Points, in no order, along strands that fork and pass close to each other.
Points whose rows are less than 56.9 apart are linked; no others are. Some points are linked to none.
Q_942: [ -4 -18   5   6  21  -2   9  22 -16 -36  -9  -6 -16  -1   7  17   5   0
 -30 -30  12 -17  -3]
Q_492: [  9 -14  13  17 -14  -1   7  -8  15   3   4   7  15 -13   6   6  18   5
   0  -7  -2  26 -19]
Q_380: [ -6   6 -16  -2  11   9  -2   5 -24   7   1 -12 -15  34  -6  -1 -10   8
   7 -13  10  18  -9]
Q_897: [-26   1 -32  14 -23  -9  -1  -4  -8   4   6   9  11  10  -2  20   4  12
 -27  21  -9   7  15]
Q_97: [-24   2   2  15   2  22 -23  -6 -13  12  10  -6   1   8   4   9 -11  22
 -31  15  -5  13  -3]
Q_235: [-34   2  11 -16  -8  -1   1   4  -2   2  23  -4   3  12  19   6  -4   1
 -31  -3  -6  -7  -4]
Q_336: [  2 -18  17  19  21   1  11  30 -11 -40 -19  -6 -18  -6   0   9 -28  -6
 -16 -11   6 -19 -11]
Q_177: [  5  -7  -6   5   6 -12   7  22  -5 -38 -12 -14   0  -1  -2  13  22 -17
 -21 -14  16 -32  -5]
Q_839: [ 12   8  -2 -15 -16   2  21  12  14   5  -5 -13  16   9  13 -10 -18 -21
  17   7  -7  -2  -9]
Q_889: [  1  -5  19 -16  -1 -14  -6  31   7 -18 -19   3  16 -17  -1  -7 -15 -17
  31 -15 -22  19   1]
Q_821: [ -9  15  11   7   1  -5   3   5  -4 -30   2 -10 -10 -11 -10  15  -9  -7
  -9  -9  26   7  -9]
Q_623: [ 12  13  21  -7  -4   6 -10  22  14 -12 -15 -15   7 -29   3  -3 -18 -21
  18 -12  -9   8   6]
Q_886: [-27  13  -1   1  -1 -13  18   5   0  -4  15  -5  -2  12  18   0 -21 -13
 -14 -10 -18  -4 -16]
Q_988: [ 20 -17   2  -8  21   8   5   1   7  11  18  15 -16   8  14   1  15  -2
  12  -2 -36 -17  22]
Q_958: [-10  19 -14   6 -25  -1  -2 -11 -18 -11  -7 -22   7  19 -13  19  15  10
  -5  -2   3   6  -7]
Q_665: [ -8   1  26  23   7  -3   1  14   5  12  13  28   3  -3  -7 -14 -26   2
 -17  -2 -14  17 -14]
Q_122: [-14  21  -8  -7 -17  -3  -2   7   4  -5  14   9 -13  21  -7   1 -21  -7
 -17  11  -6  -9  18]
Q_99: [-19  -4   7 -17   2 -24  -9   6  -3  -6  -3  -9  -1 -10  -6   2   4  -4
  23   9   4 -16  -3]
Q_110: [  4  20   0   1 -16  15  -8  -1   2 -15   5 -24 -10 -11  -6  11 -21   1
 -20  -4  25   8  11]
Q_568: [  0  23 -24   0   6 -10  -9   3   0  -5   2  -7 -13  11 -16  16   1 -18
  -4 -28  -5  -1   2]
Q_259: [ 13   6  24 -10  17  11 -14   4   8  -8  -8   9   9 -20   5   1   6   0
  18 -18  -5  28 -26]
Q_573: [ -2   0  -1  11  -6 -10 -14  17   8  -6  12  36   1 -16 -11  -1   1   0
  10  -2 -21  -3 -14]
Q_490: [  3  -8  -9  12 -13  24   9 -10  13   9  14   4  -3 -22  19  -8 -18   3
 -17  11  17  16 -10]
Q_512: [  1   4 -20   7 -26   1   0 -20 -12  14 -14  -8 -16   2  -5   1   5  32
   3   6  15  13  29]
Q_352: [ -4   4   3   2   0   9  -1  37 -14  -8  -8 -18  -2  -7  16 -36 -14 -15
  10   5 -11  -1 -10]
Q_710: [ 20 -24  17  27  -4  17  14  -8  21   7   4   1   3  -6  13  -4  22  -4
 -11  20  -2  21   1]
Q_822: [ 13  -5   4   5   2   5   5  24 -19 -33  -2  -4  19  -9  -2   3  -6  -2
 -17 -17  14  -1 -43]
Q_877: [  3  12  15  -8   8   7 -25  14   7  -2   2  16 -18 -10 -16   2  10  -4
  16   5  18   9  16]
Q_918: [ 24 -16 -13  17  11   6  38 -38 -21   0   4   8  11  10   5  -8  28  23
   0  15   2  -1  33]
Q_335: [  2  -1 -12 -24   1 -20   5  11  -6 -12   3   7  -6  -9  -1  -1 -13   2
  26 -33  -3  -2 -19]
Q_83: [ -3  18  10  22   1  23  -7   4   2   2  -5   2 -14   4   1 -25 -26 -11
   7  34 -23  -1   1]
Q_930: [ -6 -14 -19  -1  -1 -11  -4 -10 -13  21  -8  24  19  10   0   2  36  22
   6 -18   2  -5 -10]
Q_694: [ -1  22 -11  12  -3   1  -2  14  -1   1  -6  25   4  24 -22   8  27  -3
  -2  -6   9  14   5]
Q_463: [ 14   4   9 -21  10 -23 -14  -9  -2   8 -31   3   8  -2  -8 -29  10   0
  31 -28  18 -10  -2]
Q_641: [-21  -9   6   5   1  10 -17  -6 -13  14   1 -27   2   8  11   8  23  10
 -18   9   8  15  -1]
Q_407: [ 17  -2  13 -21 -30 -12  -5  24 -10 -25 -13   1  -3  -8   0 -21  16   5
  10 -17   7  -2  -9]
Q_315: [  8   1  23  17   8  25 -10   0  12   4   7  12   4 -10  -1 -12 -21  -5
  -5  49 -26 -13   5]
Q_442: [ -9 -16   1  10  -1 -24  -4   1  23   7   3   1   9   4 -21  19   6 -15
 -16   4   3  20  11]
Q_432: [ -5  -6 -13  18  -5   5 -24  10   4   6  17  28  -9 -13  -9  -3  -5   8
 -15   8  -8  -4   8]
Q_865: [ 25  -3 -14   0  21   9   6   2  13  16  -2   4   4   2   5  -2   7 -17
  22   2 -29 -20  -2]
Q_948: [ -8   3 -40  16 -14  -2  12 -14  -1   7   8  -8 -20   8   3  -4 -13  -1
   0  -6 -10  11  -1]
Q_60: [-23   7   0   7  -2 -22  -9  16 -11 -20  19  26   1  -1 -13   9  -9   2
 -18 -11 -14  -5 -17]
Q_160: [-41   2 -25   6 -10  -1   0 -10  -1  -4   7   9  -7   2  10  -5  -2  -8
 -33  27   2   2  12]
Q_361: [ 17  -1  -5   5  16  11  30 -35  15  18 -11  -4   9  18   7   1  21  -8
 -11  11  15   5  27]
Q_229: [  2 -22 -17  16  -2  11  37 -37  -1   9   2  12   8  -2  26  -1  28  18
 -14  21  -2   7  21]
Q_601: [-20  12   2  -3  -5  -4  10  -2  -7  15 -11  11   9   5  12  -5  42  11
   2   2  29  -4  13]
Q_325: [-12   0  -6  -5  20   8  -5  -7  16  16  11  23  -6   5  -1  -9 -37 -17
 -36  22 -12 -14  15]
Q_755: [-22   7 -27   0  -6  -8  15  -5  10  -3   1  -2  -5  -2   3  -3  -1 -23
 -15  28  29  -7   9]
Q_545: [-14  -1  16  -7  -2   2   3  33 -10 -10  10   9   5 -10   7 -26 -34  -5
 -21  15   3 -18  -5]
Q_365: [  3   4  10   2  -1   2  24 -22  31   7  18   4   8  -8  10  19  -9  -7
   5  14   9  13  -3]
Q_883: [ -3  -7  19 -27 -13 -24 -20  -1 -16 -27  -8 -22  -2   0 -19   5   7  14
  13  -1  -3  -8  -5]
Q_413: [  3   2   1 -23   2  -9  -9 -11 -14 -31 -10 -19  -3 -30  -6  11  15  10
   4 -24  27 -13 -14]
Q_176: [ -8  28  10   0   3  19 -20   9   2   3  10   3   3 -14   1  -2 -15  -7
 -24  10   6 -19  -2]
Q_376: [-17   3 -32   0 -15 -13  11 -10 -27  -9  -3 -15  16  10 -10  29   4  19
  -9   8  21  -7  -1]
Q_345: [ -8  28  -6  -1  -5  12   4   8  -7  -3   8   6   8  11   9  -2  16  -5
   3  -6   5  -6 -31]
Q_27: [ -7   3   3  -5   4   2 -13   2   2   6  13  -7   0  -3   1   1 -50  -1
   7   2 -35  -7 -11]
Q_444: [ 19  -4  -1  -8 -12  11  21   7  20  15  -2   9  -2  17  16 -21  -4 -13
  13  15  -4   8   7]
Q_638: [-12  -7 -11  10  -6  -6 -12 -12  -8  14  -3  -7 -30 -15  -1   1  17  23
   8 -13  11  14  23]
Q_38: [ 10 -10 -21   5  -8 -30   8  -1  11  14 -10  21   3   5 -25   0   7   1
  16 -13  10   5  10]
Q_640: [-13 -21 -22   6 -20  -4  19 -29   5  22  -8  -1   2   2  20  -1  12  14
 -19  17   7  20  21]
Q_156: [  6 -14  24  -6   4 -16 -14  -2  21  13  -7 -12  10   4  -8  12  10 -15
   4   8  -6  12   9]
Q_226: [  5 -14  -5   3   6   4   7  -7   6  21   5  17   3  17   4  18  14  17
  -9 -22 -11  25  14]
Q_666: [ -4  16 -14 -20 -11 -13   4 -27   0  11   1  -2   4  -1   3  10   5  14
  17 -19  15 -22  10]
Q_473: [-15  13   7   0   6   9 -23   9 -13   1  -1 -27 -11  20  -6   0  15  -5
 -12  13   1   4   4]
Q_790: [ 16  13  13  24  32  33   3   5   4   1   2  17  -5 -17  13 -12  -6  -5
  13  -3 -24   0  -7]
Q_804: [ -7  17  31 -11   8  -1  -8  30 -18 -44 -10   5   3 -18   9 -10 -11   5
  -3 -21 -21  -7 -22]
Q_921: [-11 -17  26 -17   6   1 -21  32  -1  11   7   1  10  -2  17 -13  -2  -6
  -4  10 -12  -2  -6]
Q_326: [-12   5  -7  -4   2 -24   0   5 -19 -37   2   2  -8  17 -21  21  -4  10
  -4 -25 -13   3 -20]
Q_876: [-21   7  10  -6   4  -4 -10  21  -2 -12   6  -4  15 -27   7  -3 -33 -15
  16   2 -28 -15  -3]
Q_452: [  2  15  -1   4 -10  17  -1  14   5   8  15  16   5   9  16  -7   4   2
 -22 -19 -16   0 -15]
Q_75: [-18  16   8   5   8   1 -10  30 -18 -13   0  -4   1 -25  -2 -22 -40  -9
   3  18 -17 -34  -2]
Q_371: [-20   5 -25   6  11  16  -9 -10  11   8   8  15 -12   5  10  -9   1 -16
 -29  32 -10 -18  10]
Q_974: [ 25  -9  10  -4   8  29  -4  -1  22   7  12   6   7  -1  12  -3 -13 -16
 -10  29 -17 -11  14]
Q_309: [  3   5   9   6  -9  19  -1   7  12   2   0 -20   3 -13  15 -14  -8 -15
  -7  22  13  11  -7]
Q_198: [  3 -11  -2 -16 -27 -23  -5   5 -18  -8 -14   7   3  -3  -8 -18  23  23
   5 -22  18 -13   2]
Q_670: [ -8  -8  -1  22  14  -1   5  -6  11   9  10 -12   1 -10  -1   5 -29 -15
 -10   3  -2  21 -21]
Q_536: [ 10  -5   4   8 -20 -19  19   1  18  16  -8  14  -5   6  -2 -17  11  -8
  20   2   2   9  11]
Q_138: [ -9  -8  -3  -9  -1 -15  -7  -6  -1   6  15  12  -7   7  -1  17  -5  12
   0 -32 -23  18  -8]
Q_121: [ 10 -18 -20  -9  -9 -18   0   2 -34 -19 -24  -3   7  -2 -13   2  21  28
 -13 -37  25  -7   4]
Q_7: [  7  -3   3  10  30  11  13  -7  23  16  14  15  11  -8  11   9 -23 -16
  -3   3  -2  12  -7]
Q_982: [  0  -1 -15 -17   2   0   1   1   1  -3  15 -17  -6  -7   5  12 -29  -6
 -20 -16  26   1  10]
Q_116: [  8 -13  -8  13  29   9  21 -15  16  12  12  24   2  11   3  16   0  -1
 -15  -1   1  24  15]
Q_895: [-16  -8   3 -15  22   5  -7   4  11  17  12   0 -12 -13  16   0 -37 -11
  16  16 -20 -12  13]
Q_249: [  9  -3 -28  19   5   9  12 -20  -7  20 -16   3  -6  33  -1  -2  18  13
  -8  16 -17  11  35]
Q_483: [-10   4 -12 -14  -6  -6  25   5   2  -3  -5 -22   1   4  16 -15  -5 -28
   9  16  15 -11  -5]
Q_626: [ -9 -17  -8   5 -20 -14   3  16  -8  -4   7  -1  -8   1  -1  -6  -1   4
  -9   2  15  13  -2]
Q_833: [ 12  -9 -23   3   5 -11   1  19 -15 -27 -13 -15 -11  -6 -25   4   0 -14
  -3  -4  32 -19   4]
Q_549: [-11 -11   9 -15 -11   0  -8  17 -20 -20  14 -16   4   8   7  13  -5   8
 -33  -2   4 -20  -8]
Q_381: [  0  -9  -7  -2   9 -18  16 -26  16  29 -10   6   8   9   2  14  17   2
  -3 -10  21   6  33]
Q_239: [ 24  -8  -8   4   3  27   9  -4   1   9   7  20 -14  23   4 -12   3   9
  12  17  -4   4  17]
Q_910: [ 14  -9  -5 -35 -14 -18   1  -5   7  -1   4 -12  22  -3 -11  16  -8  -3
   7 -13   7 -13 -14]
Q_520: [ 15   0  22  -8   5   3  -1 -25  15   7   1   4  -3 -15   5   9  30   8
  20  -1  -4 -16  25]
Q_733: [ -2   7  24   2  15  10 -27  14  -4  -3   5   8   8 -35 -10  -5 -35   5
   1  -1  -2   1 -18]
Q_20: [ -7 -14  10   7  10  -3   5  18 -14 -10   2 -23   9 -17  14   0  -4 -12
 -12  -9   9   9 -34]
Q_580: [  2   3   5   1   0 -17   2  -6 -12  -4 -26 -24 -10   6 -15  -3  11   3
   7 -27  24  22   1]
Q_131: [ 18  11  20   1   0   6  -4  23  23   4  -2   2  -4 -12   5  -4 -31 -21
 -10 -11 -10  13  16]
Q_799: [  5 -20 -11 -20  -1 -10 -16  17 -17   5  -4 -13   5  19  -7  -8  14   3
   3 -22 -13  -9 -15]
Q_709: [ 11  12  -1 -19 -26  -9  10 -14  13   8  -4 -17  13   1   2   6   3  -8
  19  -6  -3 -20  -2]
Q_663: [ 32  -5  21  15   7   2   3 -31  -2   7 -14  14   4  10 -19   0  27  23
  20  -1   8   6  33]
Q_660: [ 20  -1  11  19  11  13  17 -34 -11   0  -1  -2  13  13  -5  11  41  20
   6  19  -1   0  25]
Q_506: [ 11  -9   2   2  -8   5  -5 -12  16  11   7 -17   6  -8   6  11 -27   0
  22  16 -29   0 -12]
Q_731: [-10  -7   8  -3   7 -24  -3  -9   4   8  -8  13  -3 -15  -8  -6  17   5
  37  -3   6   4 -12]
Q_412: [ 15  11  -3 -17  14   4 -21   6  10  -2   0   6   8  -4  -4  12  -6 -13
  18 -12 -26 -10  -8]
Q_82: [ -1   1  14   3 -11  10  13 -11  19   9   9   3   5  15  -1  16 -13   4
  -7  10  21  37   6]
Q_372: [-19  22 -12   5 -16  -9   6  13 -13   1  -7  10 -11  11   2  -4  30  10
  -6  -8  14   6  19]
Q_964: [-11  11  14   6  10  -6  -3   3  10   4   9   7   8  22  -9  15  -7 -14
  12  11 -21   9 -14]
Q_953: [  7 -12   8 -24  11 -11  -7  27 -15 -29   1  12 -17 -12  -8  -7 -18   8
  14 -27  14   7  -9]
Q_515: [ 14  12   1  -7   1  17 -28   7   7   0  11  21   8  11 -21  17  -9  -3
  -8  -4 -17 -10  -1]
Q_699: [  0  14 -12   5 -13 -16  18  -8  -1 -18  -6  -4  -2  -4 -18  17  -1   4
   0 -26  30  21  -2]
Q_854: [  1  13  -4 -14  -5 -26 -13 -32 -13  -3 -27   9  12   1 -16 -16  10  21
  25 -29  21 -17 -10]
Q_267: [-17  17  -4   0 -13 -12   0 -20 -19 -19   0 -14  -7   8 -15  15   7  15
  20 -19  -2   8 -20]
Q_815: [  7  -3  17 -23  -6 -20 -12  18   4 -20   6   0   3   9 -19  16 -14  -8
 -17 -23  -5  10   1]
Q_676: [ 22 -12  -4  13  10 -16  34 -19  20  16   0  19  -8  -1   5 -14  22  -8
  15  -3  -3  -9  27]
Q_525: [-12   1   3   4 -26  -2  -5  -7   1   3  10  -7 -12   5  -6  -1  -5  11
  19  30  -5   0  -2]
Q_195: [  0  -7  -7   3  -7  -2 -22  13 -15  -4   0 -34  -9  18  -8  -3  -4  -8
 -10  -2 -20   0  -8]
Q_153: [ 13 -17  12  28  26  26  11 -22   3  -5  11   3 -17   9   6 -11  -5   0
 -20  27 -20  17  22]
Q_498: [ 31   0  21   2   5  11   6 -12   5   9 -20   8   5  10  -6 -10  23   6
  35   1   6   6   3]
Q_350: [-10  -4 -22  21  -6  -8   1  -3  14  10   9  10  13  16 -14  16  -9 -10
 -33  13  -8  15   4]
Q_484: [ 14   9  25   9  28  36  26   3   9   4  11  20  -4  -4  20 -10  -2  -7
   8  19  -1   7   5]
Q_94: [ -5   7  17  -2  10   5   1   6  -2  10  -7 -13   3  28  -4  -9  -1 -11
  33  20  -8  10 -14]
Q_169: [ -7 -19   4   2 -13 -22  11 -20   3  19 -12 -34   7  -3  13 -13   5  -3
   9  -3   4   1  -9]
Q_179: [  0  -2  15  -9  -7 -11  -6  -3   0 -16  -6   4  12 -21  -4  -1  21  13
   7 -18  11  24 -35]
Q_494: [ 14  -5  -7 -14   9  -4 -18  15  -1 -15  -5 -16   1 -41  -5   3   4 -11
   0 -16  18  -7  -9]
Q_429: [-14  -6  13  -4  -5 -19   2  -1  10  14  -1  21  14 -15   4  -2  35   2
  16  12  24  -7   1]
Q_298: [ 15  -6 -34   8 -13   1 -14   8  -6   5  -4 -18  -8 -13  -7 -13   0  -9
  11   8   2 -13 -12]
Q_147: [  4   9  14 -25   2  -6  -7  29  -2 -18   4  -2   8  12 -13  13   4 -22
  -8  -5   9 -13  -2]
Q_265: [ 31  -2   8 -17   0  -4  -3  10  12   9 -24   6   5 -11  -3 -19  11  -4
  39 -15  -3   1   5]
Q_523: [-13 -17 -15   6 -26 -13   5 -23 -14  26 -15   0  27   2  14   5  23  28
 -10  17  15   4  19]
Q_330: [  1  -6   6   9   9  28   7 -30   8   5  25  -9  -1  -9  27  10  10  12
  -9  22  -9  -7   5]
Q_487: [  5  -4 -22  10   7  19  23 -23  15   8  11  -1 -15  11  15  -5 -16 -11
  -2   6 -23  -2   1]
Q_383: [ 16  -6   0  16 -13  13  -1   3  14  13 -12 -12   6  -2  -1 -12  25 -10
  -8  14  18  13   3]
Q_586: [-18  13  12  12  10  16   5 -25   9  14   9  18 -13   5  -3 -12 -34  11
 -37  21 -25  -6  11]
Q_917: [ -3  19  10   8   9   2   4  18  15  14  -3   8  -1  -4  10 -24 -30 -27
 -35  -6 -22  -1   9]
Q_707: [ -5  -7   4  -3  -6  21  -8 -20   8  13  20   0   3   7  16  16 -14  16
 -25  19  -7   3  12]
Q_435: [ -2   9  23   3  17  11 -16  17  -3  -2   1  21   7  -5 -10  -2 -11   2
  -9 -15  -6  22 -28]
Q_210: [  6  10 -20   5 -12  10  17 -15  13  18 -13  -6   9  34   7   0  22  -8
 -17  11   3   6  21]
Q_572: [ -4   0  -6   5 -13 -31   9  -4  13   6  -7 -10  10  13  -6  10  21 -13
 -15 -24  -5   7   0]
Q_812: [ 23  -2 -17   9 -26  19   3  -9  15   6   3  10 -18   1  -8  -7  -1  11
   3  29   2   1  24]
Q_482: [ -8  -2 -30  -6  -7 -24   8  -9 -29   9 -19  -4   4   5  -5   6   7  24
  -7 -35  27  -1  15]
Q_17: [-11 -27   8   4   5   0   5  -8  20  11  12   9 -20  -3  19  -9  -4  -6
  -5  26 -10   8  23]
Q_559: [ -1  -2 -14  -8   0 -12 -12   9  -3  -7  10  -9  -1   8 -13  24 -10  -5
 -33 -27   4  -3  13]
Q_74: [ 15  18   1  -3 -16  -8  -8 -39   2  -1 -26  14  24   2 -19   5  20  26
  15 -19  13  -2  -3]
Q_746: [ -1   4  12  13  24  -4  14 -12  20   5   9  17   3  14  -7  14  17 -16
  18  25 -11   3   8]
Q_894: [  5  -8  -3  11   2  -4  -2 -18   9  28 -21 -18   5  -5   6 -17  28  -9
  -2   4  26 -12  18]
Q_645: [ 21   4  27 -10 -21  14 -14   1  24   0   6   2  -6 -13   4   3  11   1
   8  11  -9  -9  19]
Q_825: [ 14 -20   7  -5   6 -15  13 -20  11  27 -11  23   4   1  10  -7  20  16
  10 -21  11 -12  35]
Q_967: [  6 -26  -9 -19  -8   7 -10   0  -3  26   3  -9   5  19   5  -5   9  10
   1   7  -4  -5  -2]
Q_584: [  1   0   9 -15 -29  -2  -6   0  -4 -13  11 -25  -8 -20  12   1 -12   5
   3  -6  -3  -4 -12]
Q_391: [  7  -1   6 -13   2 -34   5   6 -14 -31 -23   1  15  11 -27  -9  22   0
  10 -14  11  -2 -23]
Q_678: [-14 -17   8   1  21  -6  -6  26 -25 -19  -2 -15 -10  -1   9  -6  11  -6
 -11 -16   2  -5 -16]
Q_324: [  1  16  15 -16 -18 -14 -23  -7  -5  -7 -14  -7  -7  11 -23   1  18  13
  19  -3  -6   0  10]
Q_651: [ -5 -15  -6  -6   2 -28  10   8 -19 -36  -6   5  12  13 -16  22  17   7
  -9 -14   8  -8 -25]
Q_415: [ -5 -16  10  -2  25  18  -5  -3   0  11  22  13  -9 -14  20   1 -13  11
  23  15 -20  -7  -7]
Q_590: [ 17   1 -18   8   0   3  15   6  16  15   8  13  11   8   6  -3  14 -18
  -1 -14 -19  -9 -14]
Q_574: [ -1 -21  11 -19   7 -11 -15  11 -18 -33  -3 -26  -2   5 -15  25  -2  11
 -10  -3   9 -15  -2]
Q_684: [ 13 -11 -21  10  11   4   3 -20   9  11   9  18  -2 -12 -14  18  12   9
  18  10   1  -7   9]
Q_178: [-11   0 -44   1  -1 -12  19  -4 -20   3  -3  -5   7   9  -6   3   6   4
  -2 -13  28  -7  -7]
Q_288: [-21  -3  20  -1   9  -8  13  17 -25 -28   1 -18   1  12   5   4 -26  -5
  13   5  -5  -5 -26]
Q_95: [-17   6   9  -2  19 -10  -1 -12  14  17  -4 -10   4   9  -6   9  20 -19
   9  24  12   1   8]
Q_938: [ 19  -8 -25   2   7  13   3  -4  -1  18   1  20  12   8   2   6  28   8
   1 -28  -6   5 -13]
Q_728: [-11  -3  -7  -1   8   0  15   8 -35 -24   0 -24  -9  29  -7  11 -10   7
   3  -2  15   0 -18]
Q_241: [-26  26  11  14   8   2   5  13  -8   6   4  -1  -1   3  12 -21 -20 -14
 -33  -1 -23 -14 -15]
Q_517: [-11   1 -16  -3 -10  -4  16 -19  -2  19 -14 -29   6   4  21 -23  19  -8
  -1  12  23 -14  -2]
Q_189: [ 10  17  14 -15  -9   1 -12 -19   8  -2  -8   5  -2   7  -1   9  31  13
  24 -11 -20 -12   4]
Q_301: [  4  -3  10  -6  20   0  -6  36 -24 -34  -5   1 -20  -8 -11  -4 -31  -1
  -1  -8  12 -13  -1]
Q_683: [ -6   9 -18  -1 -24  20  -5  -5  -3   3  -3   7 -17   8   2  -2  -7  16
 -13  29  12  12  36]
Q_596: [-11   0  19  -3  -6   9   5  16   7  10  15  27  10   7   5 -18 -28   3
 -28  19   2   1  -7]
Q_257: [  8  -8  -1  17  16 -13 -10 -31  -7  13 -27  26   6   2 -21   0  27  29
  21 -18   5   8  21]
Q_356: [ -4 -23 -10  -4   7  19  -9   3   3  23   9 -17  -8   7  25 -18  -8  -4
 -14   6 -11  -3  -7]
Q_191: [ -8   8 -19   4   7   4   7 -36  -9  26  -7  -5   2   7   6   8  19  17
  15   5  13 -12   6]
Q_960: [ 13  -2   3   1  12  15  21 -12  20  14  12   3 -17   1  32   0   8  -9
  -2 -10 -20  -3  17]
Q_351: [ 29   6  -9   4 -13   9 -16 -24   5   6 -14  -2  14  -8 -21  21  17  24
   4 -11  16  19   8]
Q_761: [-12  10  23 -15  -2  -5   2  16 -20 -43  -8  -7  12 -14   2   1 -20   1
  31  -4 -11   5 -31]
Q_266: [-22  16  -3 -10  13 -17   1   8   2 -10   3  -3   3 -30   8  11  -6 -21
  26  -3  -4 -16 -10]
Q_401: [  6  -2  36  -1   2  27   7   0  16   7   8  -1   2 -13  25  -6  -5  -4
  15  27   2  15  -3]
Q_270: [-15  19   2  16  -5  15   9   9  -7  -2   4  -4 -16 -15  15 -28 -32  -1
   9   8 -11   1 -16]
Q_468: [-14  -3  11  -9 -11   0 -10  -4  -6  -2  22  16  -7  -2   8   8 -10  25
  18 -12 -10   7 -24]
Q_607: [  7  30  -6   6   1  21  -2   5  17  -2  -3  -6 -15  -3  -2  -4 -20 -20
  22  26  -2  -4   9]
Q_150: [  1   5  15  -4  21   3 -33  24  -8 -23  -3 -15  10 -38  -8   3 -14 -12
  -8  -7  -3  -9 -10]
Q_912: [  0  15  -3   2  -3  -5  -9  23  -2 -12  -4  -8 -24  -8 -12  -9 -21 -18
  28  12   0  -3  11]
Q_542: [ 29   2   0  -9 -24  22 -12  -5   3   0   5   2   7  -4  -9   0   1  17
  23   6   1   0 -15]
Q_501: [ -1   4 -11  20   7  23   2 -23  -3  15   6  -6 -13   1  18   3  30  14
   2  11 -11  -1   5]
Q_530: [ -1   7 -10 -12   0 -15  21  23  -9 -20   6  -1   2   7   7  -1 -20 -18
   4 -27 -10  -8 -18]
Q_32: [-15   3 -25  -8  17  -1  -8  17  -4  12  16   4   3   8  -1  -1 -11 -16
  -5   9  -9 -24 -11]
Q_597: [ 16   6  -2  -1   5   2 -14   0   4   5 -15 -12 -15   1 -19   0   2  -7
  16  -9  19  16  10]
Q_555: [  6  -8  11  29  22  27  10 -24  11  10  13  17  -3 -11   6 -15 -25   5
 -40  26 -17   4   7]
Q_475: [-17  -9  35  -2   2  -7  20  36 -19 -29  -2  -4   6  -7  18 -12 -33  -4
  -4   6  -8 -19  -9]
Q_950: [ 16  -8 -30  -9  -2  -9  -8   6 -11   1 -16 -25  -5  -6 -16 -15   4  -8
  10 -17  22 -24   0]
Q_976: [ -7   4   4   4  -5   4 -23   1   3   4   9   8 -21 -13  -5  12   7  11
 -12  -4   5  11  28]
Q_184: [-12   0 -18  10  -4  10   5  -4  -1   0  16  -1   7 -11  -4   1 -32   0
 -14  19  22   5 -23]
Q_466: [ 16   7  -4  -1  -4  20 -24 -11   3   1   0  -6  13  -3 -17  24   7  11
  -1   0  -2   5 -11]
Q_704: [ 15   4  10   2 -17   6 -13  33 -16 -17 -11 -12  -9  -5  -5 -27   9  -3
  16   0  -4   1 -15]

A fork is a point with three links, a tip a point with one. Leave the first point through the second and follow the links. Name the first fork or tip that comes.
Q_666 / Q_191: Q_356
Q_958 / Q_376: Q_83
Q_195 / Q_473: Q_709
Q_704 / Q_407: Q_326

Follow the links from the first point to the second, and from the first to the third. Name the last point that the two ways share.
Q_897 / Q_601 / Q_704: Q_483
Q_241 / Q_910 / Q_365: Q_383
Q_345 / Q_239 / Q_350: Q_483
Q_82 / Q_683 / Q_191: Q_839
Q_210 / Q_226 / Q_559: Q_444

A fork is a point with three links. Follow the links from the first point to the second and name the forks in between, in order.
Q_266 / Q_184: Q_876 Q_545 Q_435 Q_383 Q_309
Q_601 / Q_755: Q_99 Q_876 Q_545 Q_435 Q_383 Q_517 Q_483
Q_138 / Q_442: Q_226 Q_7 Q_309 Q_383 Q_517 Q_483 Q_160
Q_640 / Q_239: Q_663 Q_466 Q_865 Q_590 Q_938 Q_226 Q_7 Q_309 Q_383 Q_517 Q_483 Q_839 Q_444
Q_169 / Q_75: Q_517 Q_383 Q_435 Q_545
Q_336 / Q_733: Q_886 Q_883 Q_99 Q_876 Q_545 Q_435
